A landscape with many valleys, sampled at points; each row gives a point and its height.
From any point a ball rolls to the lowest of the 2 points nearest to it. It stops when none of these is lower. Distance is the straight distance between rows; heights are no part of it.
j218: [ 91  93  94 118 102 127 137 165 115 137 138  62 118 110 166 172 122 140
 118 142 100 113 143 130 139  87 126 128 132 151  90]  (h 59.8)
j52: [121 145  91 135 130 159 201 145  94 138  80  89  97 139 146 110 160 182
 117 122 105 136 125 150 100 108 111 139 197 104  95]  (h 54.7)
j741: [185 149  90 142 142  38 120 132 139 134  78 144  86  86 100 146  92 110
 165 127 119 132 119 144 102 123 153 174  88  87  96]  (h 33.7)
j517: [ 91 180 120  78 114 186  79 173  84 119 138 159 167 154 136 129 144 138
 118 124 136 129 119 177 129 151 138 127  98  71 155]  (h 65.5)
j644: [147 109 133 145  73 111 187 141 161 146 133  94  73  63 137 154 155 149
 128 136 109  83 167 108 121 156 154 166 145 117 107]  (h 58.2)
j845: [106 126 200 171 122  96 132  95 144  81 133 181 131 143 135 130 118 128
 122 133 108 137  97  96 157 172 184  85  81 108 155]  (h 60.8)
j504: [ 93 132 107  64 129 187  59 140 150 135 121 168 155 111 104 114 141 156
 121 133  69 168  79 126 152  93 131  97  93 121 143]  (h 61.6)
j613: [124 147 174 159 141  89 116 127 135 104 126 163 119 120 119 113 115 144
 166 109  72 137 112 141 107  89 186 149  89  95  88]  (h 41.1)
j425: [106 143  96 153 101  39 153 121  98 161 133  93 113 146  97 113 110 137
 121 168  84 149 175 149 106 113  86 131 176  86 113]  (h 32.9)
j259: [139 139  98 160 103 135 194 176 106 176 101  73  85 122 108 110 160 200
 111  70  76 143 108 103  76 100 110 137 190  69  97]  (h 56.5)
j73: [192 109 106 130 153 154  78 121 174 152  99 115 166 119  91 108 130 100
 144 167 141 158 131 136 146 119  90 135 138 143 176]  (h 24.8)
j527: [178 183 110 153 135 184 124 152  88 145  74 158  92 108  48 127 142 138
  99 111 116 177  94 124 103 114 124 119 121  58  82]  (h 73.7)
j172: [111 119  87 118 164  90  92 125 145 124 118 120 152 132 160 142 100 100
 149 115 143 133 122 134 113  64 129 146 151 163  83]  (h 21.9)
j369: [116  66 118 126 105 156 114  94 125 127 148  96 121 101  92 114 127 114
 129 193 114 131 152 119 129 155 117 171 103 108 133]  (h 14.4)
j76: [ 96 111 118 125 137 136 180 154 114 154 116 110 114 149 187 178 122 142
 155  58 143 112 136  92 144  98 154  82 155 147  98]  (h 32.7)
j988: [ 94 104 122  97 140 246  95 152 112 122 136 149 143 130 125 106 126 139
 120  92 153 124  95 150  96 122 111 148 115 100 118]  (h 57.7)
j830: [120 142  97 177 120 103 168 114 117 142  82 166  92 143 151 141 101 138
 115 106 143 147 118 112  81 116 159  90 160 109  93]  (h 66.1)
j470: [113 126  88  69 138  95  86  89 148 136 117 174 161  92  92 100 138 130
 126 187 101 166 112 141 110 113  97 131  86 125 138]  (h 54.8)
j370: [ 97 101 185  65 147 105 113  78 143 176 178 196 174  88 101 127 123  98
 141 115 137 108 147 136 136 105 125 127  68 168 140]  (h 13.2)
j957: [144 149  74 125 133  74 145 122 105 165  87  90 120 130  96 124 117 163
 116 156 118 161 161 102 127 104  92 100 184 106  98]  (h 29.4)
j345: [136  79 124 117 180 103 155 108 128 157 158 129 175 135 152 127 118 120
 149  76 169  71 130  71 155 108 108 151 159 204 164]  (h 13.3)
j228: [144 178 146 168  92 118  94 160 132 149 129 184 113 128  98 134 138 148
  91  93  60 168  91 134 107  99 160 110 100  57 125]  (h 70.6)
j43: [108 107 167  81 166  85 134  72 125 139 127 174 143 100 112 134 110 138
 170 125 108 119 124 112 144  89 165 115  59 121 111]  (h 20.0)
j718: [103 171 153  82 135 231  66 173 142 101 157 130 163 174 123  81 123 138
  64 128 109 143  93 148 165 141  92  70 110  94 161]  (h 68.0)
j26: [115 114 119 102 116 140  97 163  97 134 139  62 151 119 113 137 137 135
  99 177  95 138 148 128 166  79  89 103 109 162 110]  (h 58.1)
j290: [131 127 133 178 187  89 153 101  64 112 123 137 114 163 147 119 125 146
 166  82 159 108 118  82 124  89 139 133 147 154  98]  (h 12.3)
j759: [111  87 149 159 122 177 175 156  94 129 109  99 119 133 130 166 123 114
  94  83 119 151 103 126 124  87 168 123 150 109  60]  (h 46.7)
j546: [128 156 173 157 121 137 112 117 160 116 147 107 142 137 142 108 109 119
  94 184 113 135 133 164 157 128 149  64 123 125 131]  (h 52.0)
j536: [131 123 156 105 167 133 111 116  89 111 114 200 125 157 131 130 135 139
 177  82 145 135  81  95 167 152 162 134  53 102 180]  (h 63.9)
j822: [209 147 139 121 172 150  97 127 146 118  70 123 116  81  56 103 126 145
 180 150 101 181 101 128 136  92 120 113 103 106 127]  (h 29.6)
j556: [ 93 150 129  96 123 147  93 150 169 137 148 160 179 161 155 108 103 133
  85 151  97 146  87 179 148 104 103  59  91 163 176]  (h 68.4)
j70: [ 92 112 151 142 152 224 147 136  93 127 157 150 115 193 150 114 135 156
 158  47 187  96 106  82 141 165 129 113 135 130 147]  (h 65.9)
j274: [174 151 135 127 117 176 116 146 119 109 115  82 142 194 130 104 150 144
  74 178 133 139 109 121 179 166  93  89 136 135 179]  (h 47.0)
j982: [ 93  78 146 115 153 196 193 125 118 135 158 115 134 145 176 109 129 176
 125  52 160  67 107  71 141 139 100  85 137 174 167]  (h 66.8)
j565: [123  80 127 119 155 140 156 102  63 156 157 120 125 137 139 159 116 127
 136  93 153 103 128  58 193 112 134  85  95 156 149]  (h 70.7)
j67: [156 166 108 155 124 142 135 199 116 166  99 129  79 135 107 137 132 154
 159  86 141 147 120 158  79 115 162 145 113  53  98]  (h 61.0)
j692: [149  99 157 173 108  87 216 113 105 146 118 122  82 100 140 151 133 163
 121  86 127  72 143 101  95 111 151 156 145 121  87]  (h 56.1)
j783: [142  34 130 112 139 196 182 104 160 133 108  85 152  89 137 118 118 129
 106 120 166 108 106 164 104 111 101 162 149 143 146]  (h 56.8)
j391: [ 93 114 103  99 147 171 215 110 102 120  87 120 127 145 198 125 141 149
 155  76  89  91 139 112 142 134 133 158 157 124 147]  (h 68.8)
j688: [168 134 135 112 115 127 141 143 113 126 141  47 118  93 107 130 188 159
 127 168 146 100 169 121 141 117  67 142 184 171  99]  (h 17.6)
j660: [124  98 144 126 185 101 131  87 164 146 143 123 145 124 113 111 121  86
 184 114 184 122 142 170  66 104 113 162 154 156  91]  (h 22.0)
j413: [152 146 159 110 168  80  88 106 129  95 128 176 155 139 154 137 121 129
 152 102 159 105  94  93 164 143 163 104  66 145 178]  (h 64.9)
j944: [149 139 105 133 118 133  80 128 168 125 157 101 128  81 101 122 162 111
 118 184 162 136 142 106 115 135  91 107 148 183  99]  (h 27.2)
j993: [119 169 107 148 101  66 153 150 173 133 145  85 111 131 181 139 136 129
 125 126 101  93 175 136 160 140 127 129 209 145 112]  (h 23.6)
j766: [177 183 127 156 119 111  98 147 121  93  96 163 103 118 139 150 126 124
 129 132 118 159  96 155 131 140 169 133 103 114 145]  (h 41.6)
j283: [108  91 104 106 161  87 138 115 150 149 133 133 163 131 159 118 103 108
 163  95 164  96 149 132  92  98  94 171 175 190 118]  (h 17.4)
j321: [101 144 133 118 128 105 110 111 115 116 104 192 148 151 178 122 120 135
 126 142 147 131  91 171 117 109 134 115  97 160 143]  (h 47.5)
j857: [119  33 151 120 137 178 155 108 170 166 145 115 188  99 103 112 100  86
  88 101 147 113 146 153 104 119  98 183 145 172 153]  (h 57.6)
j314: [171 181 136 128 133  25  95 132 129  84  88 176 133  71  69 133 163 120
 132 178  91 195 103 143 134 139 105 124 139 108 152]  (h 48.2)
j590: [ 94 112 174  84 121 132 115 109 165 168 198 192 182 111  96 113 117  74
  80 113 148 103 147 145 125 155 117 146  97 200 158]  (h 17.5)
j506: [113  79 137 117 141 130 113 113 118 132 155 171 160 120 148 103 119 141
 128 115 156  75 104 100 107 110 113 172  70 205 147]  (h 65.1)
j937: [ 74 102 106 111  86  96 139 120 147 148 181 155 154 140 159 143 132  99
 108 171 145  99 131 120 121 181  87 111 107 191 155]  (h 32.5)
j673: [ 85  90 129 141 132 200 168 122 119  92 154  77 137 182 175 114  85 131
 122 100  97 122 154 119 133 132 119 111 161 129 151]  (h 25.3)
j887: [103 152 123 160  68 124 155 183  71 160 113 151  94 177 154 155 149 142
 101 109  96 120 112 157 110 130 157 157 115  85 119]  (h 61.4)
j17: [176 134 144 149 152  38 146  99 115 144  98 166 111 113 110 159 107  69
 165 113 141 116 143 127 133 124 160 162 108 111 104]  (h 30.2)
j365: [121 113  99  69 125 115  58 130 138 166 156 103 179  92  94 114 126 136
 114 180 111 133 152 124 127  95  79 124 106 158 141]  (h 56.4)
j629: [138 106 115  91 123 163 116  96 184 114 173 105 145 100 120 151 124  60
  90 137 164 101 160  96 150 181 138 121 146 144 128]  (h 20.9)
j265: [122 146 186 131 109 120 114 132 159 113 133 148 137 119 107 112 150 160
 105 193  67 161  95 174 180 126 148  55 104 112 153]  (h 55.1)
j941: [139 138 128 162 121 203 138 202 110 113 123  70 112 141 137 141 166 128
  85 122 128 123  97 141 144  97 140 127 166 135  71]  (h 49.1)
j10: [ 97 129  78  94 140  79 163 105 170 161 116 109 108  82 128 132 142 109
 167 101 147 124 169 145  96 145  99 129 228 122  85]  (h 15.5)
j721: [134 125  96 170 121 122 129  92 159 112 107 155 107 108 124 131 106 108
 140 156 150 164 131 109  99 148 142 101 148 124 118]  (h 64.5)
j679: [156 161 147 184 121  75 115 137 118 144 102 130 106  97 112 126 129 116
 100 161  91 133 129 164 119  55 116 150 154 127  63]  (h 39.6)
j310: [109 114 164 169 113 116 168 133  75 139 132 138  95 160 155 141 124 155
 126 114 114  91 124 131 118 104 169 137  90 123  99]  (h 59.0)
j7: [193 155  83 163  92 117 105 183 126 129  85 113  68  94 109 156 122 150
 150 129 117 170 110 106 113 152 138 130 116 102 149]  (h 39.1)
j949: [146 134 109 123 171  86 142 122  81 121  86 160  86 142 154 128 112 146
 184  86 171 108 103 120  93 101 143 160  96 136  91]  (h 4.4)
j101: [146 135  45 107 133  68 127 139 146 127  76 104  96  95 151 139 130 133
 170 121 132 109 145 126 118 109 106 173 192 130  87]  (h 19.5)
j147: [117 155 158 113 137  76  88 113 190 106 146 185 168 111 153 128 129 117
 129 164 147 126  98 162 129 144 139  82 100 171 153]  (h 44.4)
j154: [103 112 182 156 151 182 122 120  95 114 112 171 103 164 110 102 112 146
 175  68 131 139 108 101 138 152 176 134  82  66 126]  (h 62.6)
j776: [108 170 186 152 105 125 130 149 163  75 117 180 131 158 119 130 139 144
 105 131  67 161  71 152 166 156 185  76 107  88 155]  (h 58.3)
j666: [131 142 157 138  99  14 168 112  96 127 130 156 100 134 168 160 140 131
 140 129 161  69 164 133 149 169 140 144 152 147 129]  (h 35.3)
j31: [100 162 134 122 138 177 119 176  91 126 140  94 119 171 167 121 126 159
 138 114 140 125 132 189 102  90 154 125 132 110 115]  (h 64.8)
j236: [112 112 102  91 108  72 138 102 143 121 159 166 139 119 174 151 144  91
 120 140 171  73 146 124 135 180 106 175 135 184 145]  (h 34.4)
j671: [118  92 117 123 154 165 147 118 112 141 104  81 137 153 125 112  86 129
 141 139 100 161 137 173 130  84 145 121 118  80 140]  (h 18.7)
j384: [159 168 153 179 124 141 112 185 132 105 132  92  92 145 149 131 119 152
 145  89 132 122 123 161 107 102 185 145 125  99 106]  (h 63.1)
j519: [159 148 165 168 129 175 112 138 117 105 124  79 126 131  95 112 127 149
  79 159 115 157 138 117 152 101 137  82 155 115 117]  (h 49.7)
j199: [130 109 184 144 162 103 116  73 105 129 196 145 139 134 106 114 131 109
 162 131 175  97 151  81 162 155 134  97 103 143 161]  (h 14.0)
j662: [212 166 153 146 145 119  89 126 122 105  99 125 134  64  57 128 139 120
 140 150 122 162 130  99 142  87  99 123 134 152  85]  (h 25.1)
j412: [181 207 155 150 122 142 110 156  95  92  87 172 115 130  91 117 172 149
 121 147  87 182  85 168 135 143 128 130 116  92 159]  (h 43.9)
j762: [175 182 151 117 149  97  88 115 123  44 102 154 164 118  91 106 172 140
 127 172  81 185  82 140 158 136 106 133 135 128 180]  (h 46.0)
j443: [ 68  99 113 112 141 199 125 133 118 110 164 135 153 190 156 120  57 118
 108  53 120 129 125 103 128 130 102 107 117 137 169]  (h 22.6)
j133: [174 156 160 166  89  39 110 131  91 144 115 106 125 126  60 109 145 164
 107 169  87 150 154 103 120 128  92 147 121 107 132]  (h 18.5)
j110: [145 167 127 160  79 170 131 199 102 127 119 130  98 166 132 148 154 141
  96 135 111 130 106 139 149 182 161 152 115  70 157]  (h 63.0)
j796: [142 122 138 173 125 140 129 100 152  77 136 151 122 133 148 142 114  94
 118 142 158 109 123  80 142 170 149 120 121 164 109]  (h 63.4)
j518: [135  98 137 131 123 144 170 136 172 128 138  33 135  85 130 144 168 132
 135 141 144 115 141 165 129 120 106 144 199 154  97]  (h 13.9)
j708: [115 139 167 127 116  86  93 127 149 142 160 122 136 108 106 116 143  95
 155 188 112 138 165 182 126 129 142 152 113 124 118]  (h 30.7)
j616: [131 148 125 118 145 146  67 140 209 105 128 152 155 121 147 132 118 124
 126 131 124 145  93 129 165 106 173  76  99 140 134]  (h 41.2)
j749: [ 90  97 151 150 141 156 118 115 136 123 118 141 151 186 146 106  88 112
 161 127  93 154 120 142 152 113 161 108  96 112 152]  (h 13.4)
j792: [139 149  68 117 120 162 154 147 101 159  76 117 116 159 163 113 161 172
 124 155 125 145 117 151 130 108  84 119 184 144 147]  (h 53.4)
j484: [ 74 125 131 127 117 205  88 165 139 102 169  94 131 174 151  94 108 138
  90 148 115 128 101 130 147 144 109  70  91 122 145]  (h 69.2)
j760: [179 164 125 140 153 201  83 143 162  94  88 173 104  90 100 111 123 132
 174 122 100 181  59 143 150 116 136 105 108 113 135]  (h 33.5)
j482: [ 93  77 164 108 154 181  92  92 164 100 163 171 166  99 129  74  95 151
 107 111 128 107 100 113  98 103 126 146  82 163 145]  (h 63.8)
j604: [118 113 115 123 136 178 102 159 137 132 126 159 138 183 168 152 115 103
 128  87 158 121  93  89 169 155 159  95  96 141 151]  (h 37.0)
j966: [124 155 113 113 132 180  74 157 169  85 116 174 128 149 140 139 122  99
  98 110 126 161  72 106 173 181 158  81  95 103 154]  (h 38.7)
j254: [126 139 126  92 107 121 104 132 163  68 180  97 152 120 143 139 113  85
  81 164 131  98 134  97 165 176 160 129  96 119 134]  (h 22.8)
j574: [135 211 117 118  91 137  82 193  75 106 134 137 128 135 102 144 158 179
  73 116 123 164 117 105 128 166 138  87 130  67 138]  (h 27.0)
j45: [106 139  74  66 113  88 107 115 162 196 145 127 106 134 128 134 150  84
 159 115 153 142 182 162 115 162  95 147 201 141 135]  (h 12.1)
j458: [160 202 102 138 108 154  99 213  90 173 111 114 115 137 102 157 171 161
 104 104 139 146 132 110 140 115 127 106 157  92 112]  (h 30.1)
j586: [129 120 138 108 127 166 187  93 181 105 152  86 135  83 147 150 172  82
 135 105 150  93 161 132 125 165 122 154 207 161 100]  (h 16.9)
j326: [198 156 164 159 116 141 105 146 106 104 100  86 136 167  90 104 146 164
 116 167 131 141 143  85 158 136 101 101 131 156 133]  (h 48.1)
j612: [156  85 140 109 145 142 128  79 145 118 146 150 134  83 122 128 126 105
 147 115 187  81 134 108 108 138 114 183 102 182 137]  (h 66.0)
j410: [132 167 121 154  86  88 142 149 186 155 153 109  90 106 126 159 166  95
 129 123 146 111 172 132 127 159 114 122 224 148  85]  (h 20.1)
j682: [132 100 117  82 136 148 112 114 153 188 160 117 165  96  83 100 124 101
 106 138 160 130 162 178  75 113  84 172 148 153 154]  (h 58.7)
j430: [129  75 116 112 129 243 121 142 139 108 111  87 114 116 132 133 129 153
 106 100 162 134  99 125 121 128 138 125 135 110 112]  (h 56.7)
j103: [141 101 142 134 168  91 127 122 130 154 107 125 133 134 147 165 114  91
 168 117 148 113 145 125 150  84 169 144 115 147  98]  (h 26.3)
j315: [115  85 107  87 146  98 180  86  68 154 106 139 131 150 154 163 100 110
 133 107 127 111 146  78 168 123 144 140  97 124 151]  (h 70.0)
j955: [141 184  76 134 106  84 112 157  94 110  85 123 127 175 154 134 160 149
 108 159 118 153 116 122 148 140  91 122 178 147 154]  (h 52.2)
j577: [171 113  99 105 125 184 125 134 201 119 131  96 148 121 161 126 120 102
  77 143 155  99 119 119 175 161 120 124 140 154 174]  (h 22.4)
j241: [ 94 114 115  89 121 152 103 124 147  91 201  76 165 115 149 140  79  98
  73 147 109  96 159 129 148 114 117 113 110 156 127]  (h 25.7)
j299: [153 155 131 159  83  41 171 131 173 109 115 147  98 137 178 157 144 122
 143 138 159  90 153 145 131 209 134 122 172 146 165]  (h 38.0)
j658: [114 107  96 110 122 155 114 120 180 119 170  96 152  91 145 109 129 139
  97 139 167  99 140 124  82 132  91 131 173 184 131]  (h 29.7)
j828: [123  82 154  68 154 113 168  75 108 182 170 138 114 103 111 144 157  99
 157  98 193  83 168 131  96 140 106 160 133 166 121]  (h 67.0)
j471: [114  94  70 128 151 114 174 123 135 121  94  90 102 113 145 137 109 141
 165  95 125 118 131  89  97 118 139 156 157 112  78]  (h 23.1)
j256: [153 133 151 132 138 134  71 114 169 125 156 100 169 124  84  82 139 103
 156 194 105 149 147 153 159 124 113 146 126 122 170]  (h 27.4)
j717: [160 149 109 153  92  88 109 142 152 170 134 102  82  69  87 155 165 130
 121 167 155 142 164 118 109 140  96  99 180 159  76]  (h 23.9)
j808: [106  80 132  97 159 153 225  80 165 134 103 104 169  87 164 119 150 123
 156  83 111  84 136 113 126 139 105 162 177 146 155]  (h 68.2)
j964: [142 131 127 107 129 139 137  69 133 121 160 128 113  93 113 161 157  57
 108 138 167 115 173 137 110 151 139 172 169 154  96]  (h 19.0)
j398: [ 87  82 156  89 153 149 204  93 153 150 159 116 164  83 172 112 142 151
 129  66 128  50 157  82 138 148  90 110 145 189 173]  (h 67.6)
j306: [117 153 143 162 122 112 145 126 102 156  95 207 105 149 107 144 115 142
 112  70 120 157 102 111  92 112 179 101  87  68  92]  (h 68.3)
j171: [142 113  60 153 144 130 127 154 131 130  89  77 101 113 106 132 137 151
 147 125 122 178 118  82 107 105 120 119 167 119  95]  (h 26.2)
j927: [154  97 131 140 150 104 211  91 108 128  86 123  88 105 136 133 114 140
 136 142 155  91 136 162  84 108 149 160 117 119  86]  (h 53.7)
j690: [120 123 193 134 140  77 119  85 124 168 174 167 102 136  98 132 154  93
 190 115 178 130 169 130 123 166 154 121 105 148 123]  (h 18.2)
j926: [ 98 124 146 151 125  73 190 133 143 146 126 100 113 125 184 153 114 140
 155  90 129  81 169 137 141 107 135 109 190 156  98]  (h 28.1)
j97: [102 127 187 150 117  94 113 126 139 127 174 128 139 113 128 140 108 114
 142 149  81 111 149 142 152  98 179 126  92 131  81]  (h 35.5)
j656: [ 92 128 175 133 129  69 143  85 128 178 157 146 113 137  97 143 111  76
 159 118 139 149 194 168 106 117 150 119 140 107  80]  (h 23.0)
j539: [ 84  81 156 114 127 123 119 121 160 147 186 159 185 141 134 111  64 104
  93 106 129  98 143 112 135 144 108 115  80 185 189]  (h 21.0)
j514: [103 107 155 161 181  76 132  72  78 139 164 148 144 136 117 113 115 129
 182 121 154 118 137  61 135  99 121 125 105 151 118]  (h 18.6)
j415: [107  87 155 105 140 161 113 127 147 104 183  95 154 132 161 134 103 112
 113 106 157  78 118 109 138 103 143 109  94 180 100]  (h 29.2)
j233: [140  85 123 118 153 196  87 128 159 140 110  96 167 136 123  91  95 135
 109 134 130 156 122 147 139 106 116 119 126 122 181]  (h 22.5)
j446: [115  86 120 107 113 124 206 101 126 146 114 110 121 118 180 155 119 131
 148 121 116  88 177 103 162 159 145 128 131 130 153]  (h 69.4)
j799: [117 150 133 174  98  89 133 143 135  65 135 159 130 173 163 146 134 100
  98 131 131 130  97  79 146 201 172 103 100 134 141]  (h 62.4)
j63: [107 142 182 158 107 190 100 139 139  91 118 186  94 139 102 111 131 142
 138 104  90 165  85 120 148 160 169 118  94  54 121]  (h 60.9)
j579: [151 124  91  92 112  71 123 110 135 129 127 123 120 110 152 146 139 100
 157 161 155 103 164 166 123 160 125 187 130 138 147]  (h 35.9)
j127: [193 131 100 139 104  77 125 142 124 131 103 103  87  92 105 141 136 132
 157 182 120 134 150 135 129 144 124 174 115 118 135]  (h 36.9)
j677: [116  98 114 111 136 135 145  82 135 155 101 166 146 126 153 115  94 133
 108 157 164 124 129 174  81 103 101 118 122 152 148]  (h 50.0)
j769: [116 146 126 195  86  83 148 138 114 141 136  90 129 174 132 121 120 134
 115 182  82 148 158 141 143 150 118 112 167 113 163]  (h 31.2)
j381: [133 155 137 149 100  40 134  98 132 130 102 181 132  95  93 151 138  92
  98 182  97 166 128 156 131 137 138 133 124 100 125]  (h 50.7)
j702: [128  97  66  68 121 134 155  93 172 182 125 114 129  91 123 136 164  86
 148 130 131 130 173 114 122 168  98 174 175 129 156]  (h 9.9)
j448: [149 129  94 170 118 112 135 184 116 176 108  77  82 122  74 124 126 177
 107  88  93 156 105 110  65  84 132 135 114  51  88]  (h 58.6)
j19: [ 91 147 154  92 152 183 114 132  81 112 123 181 155 182 129 109 109 137
 165  94 113 132 117 165 125 135 151 150  82  52 151]  (h 64.1)
j71: [143 119 140 108 158  98 149  95 151 147 204 139 150 141 144 121 134 101
 131 107 194  70 143  63 168 167 100 107 135 190 176]  (h 9.8)
j307: [169 143 101 101 163 228 103 140 108 118  85 146 134 137 108 115 134 122
 126 108 129 154  92 160 131 119 116 175 114  83 141]  (h 58.8)
j223: [ 94 112 157 132 111 175  88  79 145  67 149 155 126 115 123  89 116 142
 102 167 108 121 107 116 125 157 142 128  82 127 135]  (h 62.5)
j142: [ 84  91 161 116 156 144 111 107 114 128 153 166 178 187 151 108  73 123
 140  80 121 121 122 114 149 105 120 101  85 148 196]  (h 18.8)
j492: [114 147 110 144  97 202 167 171 101 128 116 155  92 150 138 137 156 149
 149  99 156 108 136 130 120 192 157 160 133  60 135]  (h 64.0)
j617: [118 124 129 166 124 139 151 117 100 125 110 125 129 117 125 144 112  97
  86 142  88 151 113 133 126  62 150 136 134 141  53]  (h 43.8)
j85: [ 66  91 143  67 120 191  74 142 153 110 153 150 160 128 136 113  84 141
 111 113  65 129 106 140 158 117 126 123  57 110 174]  (h 63.3)
j2: [208 142 129 122 148 119 125 130  99 101  93  76 129 100  82 132 151 160
 139 149 160 137 149  96 118  92  69 138 170 167  83]  (h 21.1)
j486: [143 106 135 143 175 125 109  91 179 120 131 108 142  83  69  90 119  98
 182 152 129 162 125 154  85  98 122 152 122 117  96]  (h 27.1)
j65: [136 154 166 196 119  20 127 126 116 113 130 155 111 152 138 124 102 140
 147  93 101 118 125 127  95 127 174 167 106  76 135]  (h 45.4)
j75: [ 88 115 145 147  96 166 132 123  84  87 130 162  99 158 156 121 126 151
 113 143 123 125 109 122 119 158 161 132  80 124 129]  (h 61.1)
j9: [145 163 155 130 160  23  97  97 114  94 102 209 121 112 144 140 112 132
 185 104 171 125 111 111 126 130 137 108  96 149 129]  (h 66.6)
j694: [ 62  92 105 119  88 137 143 118 160 153 191 100 134 139 139 132 129  96
 145 160 109 127 180 117 113 167  92 115 146 164 139]  (h 30.3)
j359: [ 75 131  98 136 120 230 163 174 122 137 129 127 114 175 165 134 151 149
 156  83 152 124 122 123 109 157 130 112 167 101 129]  (h 65.0)
j563: [139 136 120  99  99  76 108 105  72 148 140 100 140 122  52 114 169 128
 142 194 119 149 180  97 122 148  80 153 121 119 124]  (h 14.3)
j286: [109 130 164 127 122  37 145  96  96 153 141 158 140 152 155 176 112  97
 132 137 162 107 164 142 159 143 141  89 105 145 144]  (h 31.8)
j372: [ 94 118 111 159 101 157 142 130 153 104 172  64 138 168 151 102 121 123
 118 178  89 124 158 106 151 161 100 105 160 144 150]  (h 28.0)
j736: [131 126 131 121 111 148 168 130  84 135 102 104 120 186 156 151  96 144
 121 116 102 139 152 156 149 135 174 116 121  65 168]  (h 22.7)
j46: [148 179  78 170  80  29 116 174 121 114 106 113  97 144 146 140 138 160
 100 118  97 139 123 123 125 145 126 137 191 107 145]  (h 50.8)
j929: [139 164 130 139  84 100  87 176  77 123 128 106 115 138  95 120 152 197
  97 157  86 168 119 106 125 124 135 127  97  87 140]  (h 23.3)
j121: [115  87  86 115 140 118 183  75 129 148 101 131 108 115 122  93 124 130
 143 181 153 110 132 153  68 139  97 167 115 133 124]  (h 51.7)
j841: [139 102  88  73 115 141 129 112 119 160 155  77 119  99  73 120 177 118
 148 173 131 139 187 109 114 161  82 173 148 131 125]  (h 11.8)
j396: [101 104 170 127 130  66 184  92  87 186 171 123 112 152 127 169 108  98
 169 110 146 106 204 129 154 129 122  98 134 136 121]  (h 27.9)
j910: [157 191 152 118 115 144 103 161  78  93  99 121 144 167 120 123 171 153
  80 172 123 162  90 167 164 149 119 100 112 106 185]  (h 45.8)
j441: [132 141  89 120 113  67  91 116 121 149  88 150 118  92 106 143 134 123
 113 195 121 181 121 140 131 110 116  97 114 126 101]  (h 52.8)
j525: [ 92  56 125 113 135 153 156  97 155 103 162  99 167 102 149 151 108 120
 113  96 158 101 124  95 108 112 125 119 163 171 100]  (h 32.1)
j820: [113 140 110 100 118 183  94 149  78 135 112 128 131 119 128 134 139 150
 100 157  97 153 102 148 137  82 123 125  94 120 103]  (h 59.9)
j851: [147 134 131 147 140  60 125 130 133 148 118  77  92  78  79 124 136 113
 137 143 136 126 149 174  89  90 117 172 159 102  49]  (h 34.8)
j308: [ 99 128  66 106 129 153 115 154 122 135 108 126 148 172 178 165 101 114
 130  92 123 144 127 102 154 116 154 105 141 139 126]  (h 35.4)
j509: [206 171 129 186 113 115 117 147 113 156  90 145  96 113  56 114 127 149
 100 120  81 189  91  96 111  96 122 110 113  81 120]  (h 72.5)
j807: [162 102 109 143 162 107 152 110 152 121 124  46 111  68  57 123 139 124
 166 150 153 161 131 142  80 118  98 152 168 111  81]  (h 31.1)
j175: [146 161 100 167 102  36 146 156 115 131 101 138  84 161 151 123 113 162
 124  79  97 105 122 134  80 126 138 180 160  66 123]  (h 48.5)
j827: [ 80 164 138 117  91 176 143 177 110 116 155 132 126 182 169 136 114 119
  62 144 128 122 106 155 155 157 143  57  74 124 124]  (h 70.8)
j963: [123 172 111 115 140 169  88 155 118  93 151 112 161 166 180  97 122 147
  97 126 132 112 114 168 114  88 114 143 135 173 134]  (h 66.3)
j553: [124 150  90 133 177 131 106 151 113 112  88 146 107 147 139  99 116 150
 177 102 144 144  87 166  60  90 132 162 113 107  84]  (h 12.6)
j15: [175 146 125 132 125 209  69 172  97  86 108 113 102 129  95 104 154 139
 128 125 123 145 107 114 146 146 121 162 119  92 136]  (h 59.6)
j734: [169 112 141 133 131 148 109  97 162  93 141 173 150  97 126 110 129  79
 124 166 150 105 114 147 119 173 112 184  98 175 174]  (h 66.7)
j738: [ 74 188 117  74 125 170  75 178 123  96 163 161 191 185 143 113 131 126
  90 120  92 150  80 168 148 135 116  95 102 128 180]  (h 66.9)
j242: [175  90 132 153 140 188 173 113 138 117  79 101 105  97 138 140 126 126
 131 135 159 134 103 152 116 121 146 141 138 128 108]  (h 55.6)

Where does a ball stop that starts at each point below?
j121 -> j410
j446 -> j310
j31 -> j749
j527 -> j749

Call two points neighbours if one is among the 2 nearest of the other. Go from one point of each pair to the other, from neighbour to neighbour, staying as low as possible. Name the highest point that can't be avoided.
j71, j949 -> j514
j749, j370 -> j539
j142, j702 -> j425
